A landscape with many peaks, sampled at points; each row gives a point and its height.
From any point a climber steps to the highest of the 5 points nearest to it. It stops when none of these is higher. Distance is the straight distance between rows; heights are no part of it.
bem: [133 135 105  89 139 117 128 109 125 157 171 127 137 135  90  45  84 118
  37 145 130 123 135 126 122 101  98 142 146 197 120 149 140 106 173 118
 109 139  81]  height 335
Zaka: [136 144 107 143 124 108 153 127 105 117  58 152  97 144 139 164 172  87
 179 145 146 126 101 106 125 136 110 114  94  92 129 125  87 113 105 184
 136  70 152]  height 559
mapek: [109 148  77 110  81  71 181  64 106 131  91 111  51 209 108 141 162  84
 166 149 156 104 127 124 162 149 160 132  88 136 102  83  90 114  95 201
 137  94 124]  height 477
toz: [110  95 134 168  99 124 100 140 107 115 116 157  97 155 186  86 116 133
 160  79 128 100  94 153  95 165 122  76 108 106 147 181 121 150 145 149
 105 112 163]  height 455
guti: [126 108 147 145 127 139 129 113 184  77 164 133 169 121 106 115  97 160
 109  86 113 140 142 115 166 137 166  99 127  98 132 142 142 142 138  57
 114 181 109]  height 309
binul: [114  59 151 100 147 139 147 106 154 155 145 126 149 108 138  94  60 164
 148  54  90 141 172 101 159 130 131 120 118 180 156 157 121 193 159  92
 131 216 132]  height 551
mikif: [151 151  66 109  94 108 153  84 107 128 142  90  92 174  69  90 134 124
  74 180 128 129  89 134 126  89 108 165 168 194  78  75 147  61 172 133
 112 101 138]  height 680
Toko: [115  97 157 170 152 137 117 186  83 184  86 156 109 142 155 132 169 151
 162 123 119 130 104 119 110 116 113  87 154  47 128 135 101 132  83 197
 129 151 149]  height 540
Rifi: [165 157  96  88 121  92 141  72 126 160 139 113 128 120  89 130 102  97
 101 163 127 131 121 111 153  90 102 219 166 193 128 102 165 118 169 140
 117 107 120]  height 467
tofef: [129 126 116 163 107 178 144 110 129  66 169 125 187 125 102 122 136 135
  64 169 108 164 156 141 146 104 207 123 162 116 106 106 152 121 132  41
 129 160  83]  height 46
Mavur: [101  70 141  97 144 100 113 103 142 157 164 125 151 142 115  63  67 192
 103  78  74 129 171 144 133 128 113 105 111 185 151 155 123 177 149  84
 113 179 117]  height 553
tem: [160 159 100 141 114 142 155 105 129 124 166 128 126 137  80 120 124 121
  49 169 130 135 111 134 126  87 128 155 153 155  84 109 160  83 174  86
 117 118  93]  height 544
sazig: [107  84 185 129 142 167 117 190 107 142 100 135 138  89 178 125 144 167
 146  61 124 115 113 120 116 134 112 118 142  75 131 151 146 145 116 147
 147 177 128]  height 500
mamum: [143 134 116  81 128 104 128 106 118 185 139 161 158 109 118 133  85  84
  94 178 108 150 173 114 132  91  86 194 152 190 119 144 141 143 129 138
 126 114 127]  height 440
vezef: [112 115 149 153 151 121 129 177 108 141  80 135 128 112 136 167 174 131
 167 144 132 135 105 117  97 102 100 116 123  62 128 107 105 106  46 184
 155 147 146]  height 562
Nifos: [103 179 140 141 121 165 101 118 164 101 162 120 190 116 104 154 143 132
 131 164 131 145 165 155 129 138 182  97  98  97 107 138 118  98  89  81
 137  95  67]  height 412
zib: [131  76 133 108 138 113 115  79 202 166 167 106 121 162  97  67  99 199
 108  67  93 127 148 156 149 119 135  82 129 165 165 146 115 181 168  47
 138 205 111]  height 463
mal: [164 163  93 155 102 133 152 108 147 106 150 106 114 135  54 136 118 111
 111 180 131 141 100 139 157 108 130 196 156 143 100  76 155  97 153  91
 138 123 118]  height 404
Fetid: [111  56 164 114 137 119 124 118 140 187 127 140 138 118 160 109  50 197
 140  51 120 105 142 130 135 157  96 134 131 148 160 183 130 174 153 117
 132 184 139]  height 565
tet: [142 117 130 116 109 127 139 133  71 122  87 170  80 152 202 135 168  81
 147 139 100 123  96 125 126 128  83  90 111  87 138 146  92 103 107 212
 107  78 152]  height 488
Pes: [132 149 132 133 145 151 130 163 129  98 114 134 131 100 131 175 122 113
 164 105 139 129 113 118 126 115 125 125 111 108 143 143 138 127 139 128
 149 117 132]  height 541
Vusi: [133 140 103 135 109 118 114 148  95 131 122 145  91 162 150 113 150 105
 143 115 115 120 102 118 110 151 117  86 103 109 127 157 109 110 151 164
 101  70 138]  height 558
fem: [134 156 101 165 124 143 123 132 157  78 132 100 164 106 104 157 145 125
 119 179 120 177 133 138 148 115 150 143 127 112 105  94 138 102 103  89
 160  94 102]  height 341
gosev: [134  96 140 128 117 111 113 162 106 140 112 173 110 128 184 112 140 119
 125 107 124  87 103 141  82 128  74 103 136  94 140 154 121 118 171 176
 105  94 150]  height 424
Taba: [145 157  77  94 113 131 110 137 100 118 147 122  88 159 119  49 124 123
 105 124 128 125  88 145 121 108 119 103 133 125 123 142 111  77 166 147
  84  80 123]  height 497
selid: [114 181 104 140 113 103  89 116 106 139 148 142  84 158 119 113 154  98
 157 131 148 140 144 130 119 156 138  68  76 113 123 139 104 109  81 147
 108  78  90]  height 483
begos: [115 174 158 132 148 115 125 138 130 133 133 135 138 110 129 162 161  88
 172 153 170 138 133 131 128 162 137  89  83 102 142 142  96 126  66 129
 155 121 111]  height 566
Nit: [103 102 138 150 116 119 119 119 171 140 160 111 124 146 115  84 101 187
 110  44  87 102 117 159 124 145 127  93 111 154 160 159 132 163 187  90
 101 163 117]  height 383
vemi: [142 129 122 124 139 142 124 152 116 108 135 142 111 121 127 124 116 130
 116  73 112 122  98 148 136 152 125 113 116 126 141 160 143 119 168 139
 122  99 102]  height 460
konas: [123  94 121 108 139 125 108 129 138 130 151 155 134 120 140  92  81 151
 105  73  91 120 117 142 123 148 114 125 121 144 149 163 134 145 188 102
  95 126 122]  height 389
kopi: [ 99 164 181 158 143 117  87 143 112 140 130 132 123 129 141 136 130  89
 185 120 163 129 153 129  94 185 136  73  99  72 164 163 117 138  65 131
 114 145 118]  height 528
bol: [116  93 201 101 140 111 102 173 102 176 110 170 102 111 186 128  90 165
  93  99 123  80 116 136 111 123  82 133 164 101 128 178 140 143 145 155
 106 124 161]  height 523
zul: [149 155  97 130 106 125 132 130 113 106 133 112  83 159 102 106 141 115
 122 137 136 150 108 129 124 103 140 126 113 152 116 118 124  86 166 141
 120  51 118]  height 552
Ditel: [129 157 107 130 115 117 125 120 113 139 111 149  81 147 142 131 175 106
 183 134 143 135 128 120 107 147 123  76 103  69 136 140  94 118  80 169
 122  76 113]  height 524
zum: [193 115 114 125 167 174 126  63 168  97 123 102 166 125 101 161 135  94
 131 163 160 138 170  95 159 112 153 232 182 183 106  51 166 146 121  68
 109 176 166]  height 86
Mede: [145 146  91  96 110 104 140 122  93 153 174 107 128 148  78   8 100 134
   4 149 142 123 139 145  94  96 115 132 156 150 106 127 137  91 164 106
 124 144 115]  height 375
Mos: [143 156 112  72 129 102 152 107 136 151 138 130 133 119 127 117 116  94
  91 141 127 118 112 114 162 102 120 176 143 166 138 131 145  88 189 146
 112 100 140]  height 561
zes: [130 115 127 146 104 126  86 133  69 136 136 168  65 191 187  70 151 107
 171 128  90 102 112 154  99 156 111  69  88 106 137 162  89 162 154 168
  90 108 176]  height 432
Dulap: [126 173 121 130 117 131 131  92 155  98 133  93 167 120  93 179 141 132
 165 210 152 149 158 156 143 147 153 150 127 131 105 105 114 113  65 100
 168  91 111]  height 310
letu: [142 100 133 102 171 159 147 143 138 123 128 148 180  81 129 142  90 102
 122  90 127 127 155  88 127 119 128 175 167 150 145 126 148 145 146 111
 134 160 132]  height 394
Pimu: [141 177 110 130 123 125 144 128 129 116 108 130  99 138 125 151 145 102
 157 111 130 136 102 114 131 137 125 125 106 134 123 136 133 119 134 160
 124  58 135]  height 627
fina: [116  98 171 118 144 166 130 152 177 115 148 125 144  98 174 115  91 175
 141  24 107 126 151  92 150 151 150 126 132 116 139 144 164 174 164  92
 133 209 152]  height 496
Fano: [137 110 119  81 144 130 128 125 118 176 154 146 166  93 123 118  76 115
  94 108 123 134 149  95 129 125 100 191 140 190 136 147 147 129 157 117
 124 133 117]  height 519
zofi: [167 184  94 168  96 138 155  87 136  80 160  96 127 162  59 152 142 133
 108 203 134 150 118 129 130  96 144 150 148 142  90  78 138  85 118  94
 160  99 112]  height 386
mon: [143 138 135  87 145 128 148 135 135 145 115 138 150  86 147 151 122 107
 122 132 141 131 130 117 140  90 101 189 175 158 134 139 145 125 169 144
 145 115 146]  height 583
bon: [113 108 172 132 159 149 125 195 133 142  63 107 130  91 128 175 189 124
 163 178 156 162 121 121 113 102 158 125 127 102 109  93 106 137  26 157
 185 159 147]  height 547
sokob: [ 76 104 158 160 128 165 104 142 191  82 164 115 149 120 160 117 113 148
 161  86 106 148 151 146 126 159 179  66  86 114 155 153 123 163 105  81
 124 169 137]  height 376
buv: [170 152 107 115 119 136 148 107 154 110 122 112 130 131 104 179 128 101
 117 137 131 127 122 127 146  94 121 197 137 152 127 100 158 109 175 119
 127 101 149]  height 456
bofis: [154 177  65 138  86 108 176 116 107 102 153  91  87 191  68  90 139 113
  67 176 158 131 103 126 130  85 138 134 151 147  72  97 135  81 153 120
 123  91 112]  height 650
pud: [ 85 118 135 186 108 125  85 108 156 128 153 128 100 153 155 116 110 156
 163  79  95 135  97 150 119 180 123  48 101 120 179 140 141 174 127 114
 107 143 145]  height 384
Deta: [112 141  91 134 120  75 178  94 139 126  72 117  99 144  94 179 168 134
 192 198 152 128 131 155 123 170 134 166  97 129  96  55 115 107  67 176
 175 122 157]  height 502
guv: [120 112 146 100 158 145 120 140 119 147 139 139 164  97 148 113 100 124
 115  74 114 119 154 104 133 122 119 150 154 140 164 162 136 134 176 121
 122 136 105]  height 450
kibif: [109 150 117 172 106 114  90 142 109 143 125 162  75 160 142 112 164 106
 175 123 134 121 117 141  99 167 125  71  98  80 159 156  98 132 101 134
  96  98 115]  height 509
non: [123 132 120 132 123 128 148 164 106 141  70 146 115 117 139 161 168 123
 158 123 142 134  88 119 123  98  83 124 125 101 125 119 115 106 107 191
 141  98 158]  height 598
sabef: [156 116 133 125 169 156 149 155 144  86 122 115 178  93 130 173 138 105
 123 109 148 142 167  90 145  99 147 181 152 129 111 113 147 140 142 104
 153 179 142]  height 304
kotim: [132 118 111 126 120 133 139 105 147 112 183 122 134 127  88  69  91 170
  50 106 107 108 112 151 138 120 151 101 129 152 145 149 136 146 161  63
 112 163  97]  height 54
dadu: [130 140 113 178 114 150 121 128 146  70 170 118 154 124 106 110 131 145
 104 107 111 142 133 134 141 132 171 107 131 113 128 116 151 113 138  61
 113 159  76]  height 90
Bepeg: [130 144 113 148 122 129 151 145 112 130 104 143 125 136 152 178 148 119
 169 121 128 132 115 116 124 116 132 100 112 103 122 139 110 115 132 173
 145  73 119]  height 568
Busab: [151 135 112  89 145 128 144 105 136 141 128 127 151  85 105 157 104  91
  97 135 132 127 135  98 156  87 103 221 167 184 134 111 146 143 142 112
 139 131 121]  height 461
zezuk: [ 98 110 169 173 147 173 101 170 133 129 131 133 118 122 170 138 134 144
 176  90 118 123 127 124  79 151 128  91 107  83 142 149 121 145  61 139
 142 168 145]  height 498
pesep: [ 99  66 196  85 136 118 116 145 102 163 111 152 137 100 198 109  78 178
 111  84 110  93 164 125 114 134  70 138 160 150 135 165 125 173 145 150
 131 145 131]  height 560
Sis: [122 158  94 160 101 165 132 103 129  79 171 111 184 124  89 159 152 138
 114 207 134 163 147 155 154 101 162 148 141 103  91 107 138 112  96  62
 148 129  94]  height 193
sedub: [140 138 125 105 143 110 148 137 107 130 101 135 121 107 150 165 131 107
 128 135 131 110  97 132 138  85  83 169 156 110 136 131 141  91 157 165
 132  88 140]  height 679
tasa: [120  99 157 132 130 134 117 161  71 158  82 172  91 153 192 124 138 140
 139 131 120 110  82 132 122 123  71  83 148  57 110 139 115 126 117 212
  83 105 171]  height 487
beded: [140 123 132 132 129 112 130 139  75 162  88 162  99 142 166 138 166  81
 181 130 127 136 110 101 103 131 122  67 100  69 127 138  71 117  81 197
 124 104 138]  height 527
Nege: [182 149  97 127 134 133 150  82 131 119 119 115 136 122 106 173 126 105
 132 181 135 118 126 124 175  92 130 232 163 183 114  64 155 149 148 108
 142 130 177]  height 258
Reru: [152 114 133 126 136 166 140 138 164  87 157 131 172 102 109 131 111 108
 111 113 121 154 158 101 144 135 166 168 135 130 129 107 159 136 150  60
 116 158  93]  height 244
Tev: [105  76 158  93 123  85  99 104 138 167 131 145 113 126 174  88  67 185
 118  70 115  78 145 157 123 146  93 106 125 150 166 165 129 166 178 133
  98 153 138]  height 543
Supa: [107 132 135 113 137  90 146 125 149 120  75 110 143 104  99 200 182 117
 179 199 167 136 133 133 117 163 152 135 113 127 107  86 101 123  47 179
 183 154 161]  height 531
Sese: [142 147 106  77 114  92 121 115 110 177 144 138 149 135 110  52  98 115
  58 170 128 137 148 136 119  90 103 166 146 187 117 129 140  95 162 119
 110 102 106]  height 364
Vam: [102  77 177 140 128 120 108 157 119 168 113 152 111 132 190 122 105 159
 128  45 107  93 107 170 108 138  75 114 139 116 158 152 126 178 151 132
 112 162 167]  height 485
murag: [123  88 183  91 165 150 134 147 121 146 125 109 153  77 167 127 100 142
 133  57 148 120 156  92 139 117 134 163 139 138 149 149 142 161 157 103
 129 174 147]  height 438
velam: [115  97 147 135 114  95  94 133 120 146 138 127 105 161 153  75 102 162
 135  80 110  96  78 168 101 154 107  84 108 161 163 161 111 150 177 132
  85 119 154]  height 484
tidar: [117 167 121 123 121  53 161  80 134 133  96 119 109 141 102 173 167  99
 194 162 178 127 124 116 143 153 155 121  80 109 120 108  78 101  55 181
 144 104 133]  height 493
reto: [127 121 129 109 148 139 127 148 146 111 141 128 156  92 130 146 111 114
 121  87 136 126 124 118 134 114 125 154 140 128 137 131 146 136 171 116
 122 139 120]  height 464
burag: [139 188  94 120  93  87 155  89 146 118 133  82 103 174  74 147 147 138
 145 201 157 128 148 128 145 145 159 110 114 129  95  85  88  95  74 137
 134  80  78]  height 435
paliz: [135  93 150 116 155 151 127 126 146 116 165 120 174  97 139 117  84 155
 116  46 114 130 171  99 135 146 131 144 138 144 144 144 147 156 164  99
 123 185 114]  height 491
Dutin: [110 127 142 173 139 148 113 156 124 131 132 151 114 125 158 142 147 124
 163  85 108 117 107 145 109 140 125  96 105 102 158 163 126 139 127 144
 119 103 129]  height 411
fozov: [ 91  40 190 101 155 145 131 122 123 166 109 128 147 111 176 103  65 194
 126  80  96 119 184  75 136 125 107 128 133 164 159 176 111 181 131 128
 156 194 144]  height 590
fak: [125 124 126 103 172 110 143 135 150  94  84  94 142 111 110 189 170 121
 187 223 145 128 157 152 138 150 172 175 103 145  89  81 127 148  53 138
 193 154 194]  height 494
tegig: [160 164  95 122  93  85 117  99  92 125 122 144  67 192 127 119 181  80
 165 143 144 112 150  96 136 150 148  70  85 103 118 128  70 111  92 171
 106  69  79]  height 443
fon: [112  95 142  66 137 102 101 130 108 170 129 168 134 122 160  83  69 134
  90 115 100  85 143 161 108 136  87 122 136 172 160 179 127 136 166 160
 110 103 129]  height 576
Vibop: [140 167  69 108  92 104 147 104 102 103  99  86  61 204  78 100 165 108
 122 173 112 133 108 117 154 111 139  97  98 137  70  99 103  81 133 160
 130  49 110]  height 507
Bezal: [ 97 121 203 143 151 155  91 188 118 167  95 146 146  93 142 167 165 119
 172 149 142 141 143 115  86 145 148  85 137  71 142 139 109 117  39 155
 149 186 137]  height 472
refu: [151  79 156 102 162 164 155 118 149  85 134 131 195 107 127 137 130  90
 114  91 170 146 199  59 148 132 170 174 170 151 115 122 139 147 150  85
 125 188 125]  height 229
big: [137 111 113  99 146 125 129 128 127 155 174 124 149 128  83  49  87 154
  70 113  94 122 145 132 125 110 119 138 110 208 155 145 131 133 158 108
 111 150  94]  height 222
Rilud: [137 172 102 147 131 138 126 147 148  94 114 121 132 125 115 180 137 115
 150 144 145 145 116 134 142 133 128 132  90 115 129 124 116 109  96 119
 154  77 115]  height 530
let: [103 133  97 137 131  77 195 102 109 128  50 125  98 147 111 166 151 118
 169 157 136 117  90 130 135 150 118 171  97 117  92  79 110 120 100 220
 166 126 179]  height 479
ruvu: [110  81 180 158 127 134  87 179  69 175  91 164 108 133 193 106 122 176
 126 102 117 106  93 169 105 131  64  97 144  60 130 149 107 137 142 177
 100 131 168]  height 468
Boge: [105 136 155 185 127 122 101 129  89 166 113 157  80 157 170 140 151  97
 209 122 132 121 130 134  80 173 115  74 107  77 161 165  90 153  76 171
 106 109 130]  height 499
fara: [126 157 129 147 141 147 122 153 165 104 130 124 170  97 131 167 158 106
 167 129 129 149 144 118 116 140 151 135 113 102 131 134 122 124  86 106
 146 115 105]  height 667
peki: [119 138 114 153 110 135 111 142  82 134 128 160  80 163 177 115 166 102
 170 110 120 128 128 112  94 159 109  58 108 101 140 164  82 128 109 180
 114  94 120]  height 521
Lol: [158 148 101 163  92 162 158  95 127 106 157 116 150 136  65 124 129 115
  41 200 150 124 131 145 122 100 158 156 185 134  86  82 191 137 140  45
 145 153  84]  height 373
Ruko: [159 165  75 129 104 102 155 106 122  91 134 100  94 135 105 137 138 117
 118 147 118 141  85 127 160  89 104 161 131 160 111  87 143  85 174 160
 120  64 149]  height 613
Kuzed: [128 169 162  91 126  83 125 116 122 147  94 106 150  86 120 177 183 108
 185 188 175 128 155 144 123 149 169 117 100  83 137 105  96 123  39 130
 148 126 131]  height 526
fada: [163 144  84 167 103 148 128  85 155  93 146  89 157 124  81 168 137 128
  92 206 115 143 131 147 162 100 155 186 177 133  86  61 160 117 116  64
 141 149 114]  height 270
Mopi: [145 161 107 151 124 149 139 118 146  67 170 128 163 115  90 138 125 121
 109 119 104 136 112 126 138 110 159 135 136 132 126 115 158 119 167  67
 126 106  97]  height 69
dez: [ 88  67 153  86 132 131 111 124 130 162 152 153 165 104 155  70  48 169
  88 128  75 118 165 131 137 130 103 135 130 194 165 172 119 169 128 138
 145 155 126]  height 633
Visup: [108 138 162 164 159 103 118 155 105 172  91 159  98 110 151 164 167  98
 175 136 145 136 136 120  99 150 128  74 108  57 148 151 100 110  72 168
 122 118 124]  height 504
dal: [134 139 111 136 148 124 152 149 157 105  82 110 129 104 130 193 157  93
 172 160 136 145 130 126 129 120 126 176 132 120 127 107 123 110  98 157
 170 115 148]  height 492
vedop: [113  70 170 106 121 107  85 147 110 164 124 155  98 135 201  94  99 166
 118 101 115  84 102 162 106 177  82  84 129 119 141 164 121 148 163 162
  82 126 172]  height 513
togu: [176 121 122 106 149 151 159 119 158 124 124 112 171  92 142 174 130 109
 121 117 145 125 142  89 140 104 129 211 160 131 124  85 164 142 151 112
 148 141 151]  height 306
nivi: [164 166  87 155  85 150 166  93 128 117 165 105 118 161  58 118 120 125
  45 222 158 135 100 126 124  97 135 163 176 151  59  91 162  96 128  69
 136 144 103]  height 457
Folof: [117 119 143 143 134 169 116 155 154  90 149 135 132 100 153 133 112 137
 150  73 102 134 116 126 134 154 141 113 120 110 156 146 150 135 132 109
 125 136 124]  height 433
rodot: [ 85  68 169  92 118 102 118 123 127 183 111 146 123 108 182  98  71 172
 113 104 110  76 143 157 106 168  76  98 136 153 152 185 127 159 142 135
 121 126 152]  height 539
zigi: [ 88  99 157 205 120 146  95 154  93 164  97 149  99 168 193 126 141 131
 172  95 122 139 127 138  76 168 120  83 132  76 162 155 114 184  96 160
  97 164 166]  height 478
ruva: [146 123 116 107 149 150 138 121 136 127 155 132 159 102  98  99 100 116
  84 114 130 128 167 109 141 123 142 158 153 162 144 140 164 158 168  95
 111 146  77]  height 385
dovog: [131  77 166 116 178 175 128 198 140  86 108 111 158  82 160 148 139 142
 132  78 149 135 156  99 129 121 158 147 143 122 123 137 144 146 137 105
 152 186 140]  height 392
pilu: [113  94 151 136 132 129 111 160 118 133 116 139 125 103 164 126 117 137
 125  76 129  99 100 129 119 136 122 130 121 119 157 174 129 134 160 130
 117 136 149]  height 451
vupa: [105 115 109 149  98 118  80 132  92 123 144 136  73 194 161  63 135 130
 142 103 104 112 109 163 113 157 112  51  92 117 138 163 100 153 153 141
  81 107 156]  height 454
dudoz: [122  96 151 148 139 137 120 122 182 103 153 109 133 125 142 122  95 181
 143  49 117 128 141 113 152 142 158  92 119 125 154 124 156 167 151  53
 123 182 122]  height 442
Tase: [153 180  91 153 102 147 132 106 132  79 143 103 138 135  68 133 126 144
  57 178 128 137 110 133 121 110 158 138 147 128  96 110 164 106 134  75
 159 131  83]  height 374
Soden: [133 153  88 103 112  97 158 115 126 109  91 134  87 155 148 155 153  86
 147 150 124 135  88 101 150 121  95 142  92 139 108 114 112  97 145 180
 134  78 158]  height 564
tuge: [153 144 101 162 101 172 137  85 161  78 184 125 187 132  86 147 163 143
  73 217 136 171 135 131 139  97 180 158 191 119  80  78 165 120 113  54
 136 123 113]  height 237
Lesi: [142 179  81 126  85 113 162 103 122  99 116 103  90 137 101 164 160 100
 136 163 137 134 105  96 150 111 141 151 101 141 105  97 104  89 125 173
 148  53 136]  height 546
nubot: [126 168 126 110 120  59 155  62 139 123 100  99 113 155 103 168 174 102
 163 198 189 109 137 129 159 173 168 132  85 114 104  71 102  99  84 140
 115  93 114]  height 471
reli: [114  99 145 156 108 133  85 150  73 154  98 172  75 154 205 108 159 127
 154 107 126 109  99 140  96 136  99  89 128  78 132 145  97 149 138 193
  96 114 162]  height 441
tepul: [144 132 101 122 129 128 140 123 123 148 178 118 144 133  71  58 107 154
  45 134 126 132 123 155 105 125 116 122 158 145 123 145 147 114 163  98
 117 160  77]  height 223
pobal: [172 165  92 102 119 134 136  67 111 163 150 129 148 134  56  98 126 106
  72 190 132 124 138 120 147  84 120 198 161 192  94  87 191 125 164  92
 121 129  90]  height 358
sus: [107 107 139 165 136 144 114 142 154 130 151 126 125 131 156 113 103 148
 151  57 101 122 105 145 119 152 139  96 108 124 166 149 146 146 164 115
 104 136 142]  height 414
zapu: [110 165 121 165 119 153 119 142 128  85 164 125 154 130 121 146 130 132
 151 132 130 148 112 120 134 129 150 109 109 108 137 125 113 130 114 107
 128 114 119]  height 495
gubo: [170 127 116 157 154 169 128 107 165  87 158 106 187  99 116 175 150 116
 109 172 120 179 158 118 171 112 169 202 176 148  95  63 166 143 122  52
 113 141 121]  height 137
vafu: [131 112 153 105 155 125 136 168 115 147  95 142 147  82 160 161 120 129
 125  88 128 124 115 110 134 100  89 174 157 106 124 139 145 117 162 157
 142 123 147]  height 599
Bider: [154 127 102 126 150 177 147 142 164  85 102 106 165  93 135 207 155 115
 147 168 144 157 151 124 143 115 150 173 136 140 113  89 137 131 115  97
 170 132 162]  height 342
sagof: [120 166 107 147 115 129 107 128 119  90 160 139 118 147  98 122 134 122
 137 124 120 141 110 154 131 126 146  82 103 114 136 159 120 105 121 113
 111  86  82]  height 372
dadug: [113 165 134 155 129 117 134 147 139 122 111 128 122 116 119 166 159 103
 180 143 145 143 133 126 137 136 137 117  86 104 130 114 106 116  72 159
 155  84 122]  height 569
Nikur: [123 187 105 121 101  96 122  99 117 113 131 115  90 169 107 136 167 110
 140 171 168 113 138 122 147 143 153  89 104 127 106 111  95 112  73 131
 124  64  81]  height 437
pomaz: [129 156 109  91 133 131 124 127 126 130 136 134 139 106 123 119 109 113
 105 112 133 119 108 129 129  97 103 149 137 141 139 135 149 118 176 131
 119  95 115]  height 563
ruf: [134 129  92 115 107  77 173  85 110 113  76 107  85 142 113 163 131 106
 142 164 140 113  96 137 168 117 104 204 121 147  99  94 128  98 164 198
 153  82 190]  height 511
pemes: [ 82 102 181 157 147 172 105 193 146 103 122 115 146 114 172 150 157 132
 153 101 137 148 143 106 113 134 175  95 111  99 141 147 125 140  88 103
 143 178 140]  height 462
feko: [108  93 177 143 148 180 110 204 115 150  93 138 139 112 153 144 155 146
 151  93 137 147  97 110  98 110 123 118 145  66 155 115 137 106  84 171
 132 159 142]  height 536
Venug: [ 84  65 144  71 124 100 113 119 149 178 151 122 142 130 162  88  56 187
 121  98  60 125 164 142 115 146  81 105 103 205 176 173 106 173 155 124
 123 174 148]  height 592
fevum: [119  95 131  90 153 131 115 143 114 160 141 163 148 101 135 102  41 136
  80 128  81 126 190 100 127 111 108 159 140 208 142 162 137 144 135 147
 138 146 122]  height 588
Ren: [131 213 133 119 112  77 118  87 134 132 152 103 145 111 123 151 174 113
 140 187 203 128 145 153 155 160 156 102  97 110 119 101  98  85  69 127
 128  86 101]  height 459
tobe: [128 103 145 126 153 175 125 135 180  82 142 126 152  91 143 145 120 145
 129  65 128 137 142 106 143 140 160 132 117 131 141 127 137 148 142  88
 132 188 118]  height 401
gokiv: [ 97  82 138  89 110  71  97 103 165 161 151 104 122 149 127  54  64 190
  95  87  91 116 117 189 123 148 109  58 113 187 153 150 107 160 157 111
 106 145 142]  height 548
gem: [119 166 106 138 122 116 161  90 160  92 101 100 116 123  88 182 135 114
 173 192 122 150 116 152 150 150 143 181 127 136 107  78 139 115  98 157
 168 122 160]  height 423
sivi: [113 129 142 133 150  88 137 160 138 174  64 127 125 108 107 167 177 109
 182 181 159 135 126 124 121 130 112 125 106  82  97  81  87 106  34 183
 167 149 149]  height 550
duf: [182 143 109 135 123 163 144  81 138 121 148 117 167 148  62 148 124 123
  85 164 146 136 136 120 155 100 127 192 180 169 108  77 164 119 161  80
 127 145 109]  height 378
Kopo: [152 133  97  95 127  90 125 124  94 140 159 106  96 162  96  24 100 132
  46 135 135 109 129 164 106 106 126 123 147 164  98 124 118  87 166 129
 108  96 118]  height 439
fedor: [ 71 107 211 162 158 160  75 202 120 168  98 114 119 120 155 137 168 136
 177 127 123 160 153 105  97 134 158  66 114  73 148 146 119 152  24 147
 144 213 138]  height 481
sivu: [180 145  96 141  97 155 175 115 123 117 158 115 141 127  47 101 118 138
  37 157 147 117 127 133 121  93 166 122 158 133  98 126 172 115 157  78
 134 153  78]  height 359
tiz: [ 97 101 206 163 159 183 104 207 122 143  96 117 119 113 164 152 148 149
 156  72 124 133 123 108  93 140 135  98 121  67 148 137 150 156  80 130
 140 194 154]  height 503
vubi: [136 144  94  97 127 116 110 125 121 122 169 133 110 171 111  25 123 171
  79 104 133 106  74 166 126 140 119  91 118 151 143 151 132 135 196 106
  83 116 121]  height 436

Call two points neighbours if one is among the 5 nearest of the other. Go from one point of each pair to the other, from neighbour to neighbour, staying as high as possible. Name the lowest point that can't be avoided.
mikif, Pimu | Soden
dez, tem | ruvu
Pimu, sedub | non

For each start below, name the point where the climber stops.
bem | sedub
Nikur | sedub
dovog | sedub
pud | dez
Deta | fara
sokob | sedub
